Each scene shows the same named points in several views. A view is turned or mirrored, shifted and resized as a whole, has a little noise and may leave points out.
(in the rows, 128 means zero)

Scene 1
View 1
Mav: 112	134	107	134	128	116	137	111	127	101	131	131	146	118	136	100	151	131	143	137	117	138	131	144	148	104	149	120	125	131	140	128	131	147
dapek: 109	85	115	100	89	135	61	99	115	156	190	137	86	151	138	138	177	99	151	139	117	158	114	145	68	116	124	96	108	103	137	137	147	125
bepo: 99	138	89	123	113	102	40	105	107	127	182	126	135	133	156	121	160	80	163	152	97	154	142	139	91	96	129	108	130	85	172	134	176	121
Num: 93	120	123	131	102	133	138	94	85	119	156	173	120	169	124	93	134	126	119	147	100	141	140	141	116	125	161	86	125	131	135	152	110	132
mur: 147	142	115	99	135	130	158	133	121	117	89	104	152	96	107	109	157	128	161	132	114	127	110	143	120	101	141	119	119	133	128	110	134	144
didi: 106	132	86	125	121	99	56	112	130	116	169	108	141	112	162	120	166	95	169	144	110	150	137	138	118	89	131	124	128	97	166	126	176	132
Roz: 96	102	135	123	92	148	154	91	88	125	160	185	101	179	117	97	139	139	110	144	110	142	130	146	116	133	162	81	117	145	118	155	94	135
senid: 117	112	106	108	107	121	78	112	119	137	165	122	118	127	139	126	169	101	160	139	113	147	121	143	94	106	130	109	117	106	145	130	154	131
sek: 112	134	108	119	121	122	119	112	108	116	136	133	140	127	131	104	150	116	147	143	108	138	131	142	118	106	146	107	124	121	144	130	138	137
Ludo: 85	100	118	142	102	124	126	90	113	111	177	168	114	160	142	95	146	138	122	144	118	147	137	146	144	120	157	105	122	136	134	152	110	146
tem: 135	143	124	115	134	134	185	122	112	105	90	130	151	116	106	92	141	143	143	135	113	128	119	143	140	111	161	113	123	147	123	123	111	150
Kifu: 111	102	112	121	107	127	110	105	132	124	159	133	114	135	133	112	164	129	149	134	125	146	118	146	122	111	140	114	113	128	131	132	131	145
zire: 129	110	115	110	119	128	124	119	136	123	131	113	123	114	125	119	170	132	158	132	128	140	109	145	120	103	136	122	111	131	129	118	134	148
sefu: 119	118	109	107	112	125	98	111	116	134	151	124	125	128	132	120	162	106	155	140	112	145	121	141	96	104	135	108	118	113	141	126	147	134
tupev: 114	117	118	98	100	140	92	105	89	147	159	145	112	153	122	125	157	96	145	147	101	144	123	141	71	115	138	88	116	110	139	136	142	118
Fop: 122	101	118	107	109	128	114	112	126	131	149	126	115	127	126	121	168	125	152	134	125	146	111	145	111	108	135	115	113	127	132	126	134	143
devop: 120	135	118	117	125	133	156	117	106	112	116	138	140	126	114	98	147	132	142	138	111	134	123	142	124	111	155	106	123	133	130	127	121	140
Fom: 125	106	104	110	115	118	92	118	144	128	151	106	122	108	140	125	179	119	170	132	130	149	111	146	116	97	129	126	111	118	137	118	152	146
View 2
Kifu: 133	93	107	134	134	138	124	97	125	132	103	148	115	112	121	114	104	148	132	96	128	136	136	144	101	118	134	117	141	127	123	112	87	140
Fop: 126	88	104	131	135	141	133	95	129	132	102	154	115	110	137	115	94	157	136	93	141	135	138	148	104	127	129	119	143	124	118	121	87	136
senid: 128	88	104	152	124	137	159	100	132	125	68	149	125	113	117	91	92	164	124	88	129	130	129	160	101	140	124	120	131	123	130	116	84	142
Roz: 120	97	99	154	136	146	94	87	131	132	135	154	143	116	95	178	100	77	134	95	154	116	154	131	120	109	146	125	160	90	169	82	108	150
Num: 129	111	107	153	124	148	107	99	137	111	122	141	146	117	96	160	103	91	137	101	139	118	141	145	111	126	149	118	147	96	178	94	105	154
tupev: 112	78	95	171	128	136	159	93	137	121	71	158	147	109	109	120	78	140	123	76	152	112	137	162	112	145	125	132	141	97	159	104	94	146
sek: 136	112	107	140	127	153	135	109	138	102	105	139	129	114	129	124	101	147	147	101	138	128	129	160	98	144	139	119	128	116	150	137	91	142
mur: 133	112	93	111	144	168	131	99	146	96	129	147	120	100	185	139	88	175	179	108	175	143	138	166	100	157	138	130	127	120	124	177	87	120
sefu: 127	92	102	148	126	140	153	98	135	119	79	149	127	112	124	104	90	160	135	90	139	127	129	158	102	143	128	122	134	119	137	126	85	142
Fom: 134	93	107	122	132	137	146	102	126	131	83	149	106	113	142	85	98	187	134	95	124	142	129	151	92	130	124	115	132	143	104	132	77	134
devop: 136	118	103	126	138	161	117	103	139	101	137	141	132	109	145	153	98	137	164	108	158	133	143	155	105	142	146	123	136	110	146	144	98	135
didi: 148	107	118	143	108	138	166	121	134	105	58	129	120	120	110	58	104	183	127	99	96	136	111	169	82	153	131	106	111	144	130	135	77	152
dapek: 112	63	102	171	126	119	164	86	125	156	50	167	127	114	97	89	81	152	101	70	131	120	134	151	112	123	115	123	148	116	133	83	83	152
View 3
senid: 144	164	136	151	148	80	126	159	153	101	131	119	130	123	135	129	123	140	158	135	182	155	112	107	126	113	141	76	137	115	140	158	131	120
Ludo: 137	135	119	147	128	139	115	147	159	107	123	97	125	147	131	124	134	107	132	131	162	120	131	112	140	131	125	112	170	95	129	160	113	137
sefu: 137	156	132	147	140	90	127	150	153	104	130	120	128	117	134	126	125	144	152	138	170	155	114	104	121	118	139	81	135	120	137	151	136	120
didi: 137	147	140	155	160	72	99	152	144	110	158	112	144	104	127	141	121	137	176	164	189	149	118	118	142	100	150	66	120	119	137	168	131	120
tem: 108	115	108	121	103	148	128	111	150	129	116	128	119	104	137	121	125	151	127	145	127	142	117	105	101	123	118	111	124	135	112	124	143	139
mur: 105	129	116	122	118	115	131	119	153	128	117	140	122	93	137	129	120	170	141	154	134	157	108	104	96	114	129	92	103	141	117	124	147	130
Mav: 118	120	119	134	127	127	109	130	151	124	132	114	128	111	130	134	128	136	144	156	149	134	126	115	126	116	130	97	127	121	120	147	129	136
Num: 148	140	115	148	111	142	126	131	144	98	131	102	126	135	135	114	143	114	128	113	163	137	127	99	129	143	117	111	180	115	127	155	134	138
Roz: 145	148	114	144	106	152	139	139	158	97	108	101	115	151	140	110	143	113	116	103	152	131	126	98	123	148	114	121	187	105	126	149	130	135
devop: 122	127	116	132	111	133	126	124	149	116	122	122	124	109	137	124	131	143	133	137	143	144	118	103	110	126	125	103	138	129	119	137	140	135
Fop: 128	153	125	140	141	102	131	155	166	111	111	122	121	129	138	128	121	142	145	139	157	148	113	105	117	119	137	91	129	110	134	147	126	123
bepo: 156	155	141	165	157	66	107	153	136	92	169	104	148	110	128	135	129	129	177	144	203	157	120	110	147	111	149	63	143	122	143	176	137	118
zire: 118	144	125	133	138	105	128	148	166	119	109	126	117	120	137	130	119	148	145	148	148	144	111	108	110	111	137	91	117	115	129	140	126	123
Kifu: 127	150	125	142	139	108	123	156	165	112	114	114	121	135	136	127	125	132	144	142	159	139	115	114	124	117	135	95	138	103	133	151	118	126
dapek: 158	190	141	160	155	72	140	180	165	87	118	112	126	145	140	122	125	134	156	116	189	159	108	100	125	122	142	76	156	102	149	164	124	112
sek: 132	137	125	142	128	111	119	134	146	109	136	117	131	110	133	125	129	139	148	141	161	147	117	105	123	121	134	90	139	124	127	149	138	129
Fom: 121	151	134	139	156	82	119	161	166	119	119	123	126	120	132	133	114	148	158	155	165	147	112	115	120	103	145	77	110	111	136	151	121	118
tupev: 158	172	132	156	131	92	141	152	148	85	129	115	129	127	140	115	134	138	147	110	178	164	111	93	118	132	133	85	160	122	140	153	143	121
View 4
didi: 131	145	88	98	134	148	103	117	173	148	114	121	167	175	109	86	160	132	202	155	119	78	111	152	208	127	87	43	142	142	151	146	135	125
tupev: 119	141	132	140	110	94	101	118	148	145	100	86	159	159	79	109	123	92	189	161	145	89	122	146	183	130	108	74	131	117	111	143	147	121
Fom: 132	146	125	103	128	127	89	129	154	135	125	130	161	174	117	77	120	116	166	144	142	90	123	129	211	120	112	73	122	140	160	148	135	143
bepo: 128	141	82	118	127	132	97	106	172	152	98	102	175	176	84	105	166	117	216	166	117	69	108	161	199	135	80	36	146	127	129	144	145	110
senid: 132	145	120	119	117	112	91	119	153	142	107	107	159	168	97	98	127	106	184	157	134	85	119	141	200	127	104	72	130	129	137	145	143	127
Roz: 142	142	143	165	106	103	96	96	113	128	108	81	108	119	120	149	89	97	148	143	121	81	104	159	128	151	153	150	140	97	127	171	112	124
mur: 115	150	144	107	130	129	155	162	125	152	145	99	122	155	134	53	106	143	153	131	161	146	130	120	177	119	142	97	138	146	147	143	116	155
sefu: 127	143	124	124	119	115	105	125	150	143	113	101	154	162	103	95	124	112	178	151	139	94	122	141	186	130	114	78	134	129	136	145	136	131
dapek: 129	140	131	139	103	86	59	104	158	131	92	107	177	170	75	121	119	75	183	166	136	61	118	144	205	131	100	74	115	112	127	148	154	120
zire: 130	146	135	113	125	123	105	138	138	137	132	118	144	160	128	78	105	120	151	137	149	105	123	129	190	119	133	96	124	135	159	148	126	147
devop: 127	146	135	128	124	130	140	133	123	145	132	89	115	139	130	92	107	131	157	135	136	122	119	143	155	132	145	114	147	131	141	156	114	139
sek: 131	146	118	124	125	133	123	125	137	147	122	97	134	153	119	97	125	127	179	143	132	104	114	147	170	133	121	90	146	127	135	156	121	129
tem: 123	148	144	121	129	139	161	147	109	147	147	89	101	136	152	77	96	145	143	124	146	142	121	134	148	130	159	128	149	138	151	156	101	148
Fop: 130	149	137	121	118	109	87	122	144	130	116	117	154	163	109	96	110	99	160	149	140	86	121	137	195	127	119	91	119	126	145	151	137	137
Mav: 135	148	114	109	133	153	125	126	133	142	135	108	123	147	146	89	119	144	162	132	123	106	109	147	170	135	134	101	147	137	161	160	111	138
Ludo: 151	145	116	140	119	133	82	89	128	126	116	107	120	132	135	137	108	115	161	140	103	64	99	164	146	149	138	126	147	110	150	173	110	125

Which points are out of place in each view (at most two, in the order of its rows)? Write - if all are in place.
view 1: -
view 2: -
view 3: -
view 4: tupev, Fop
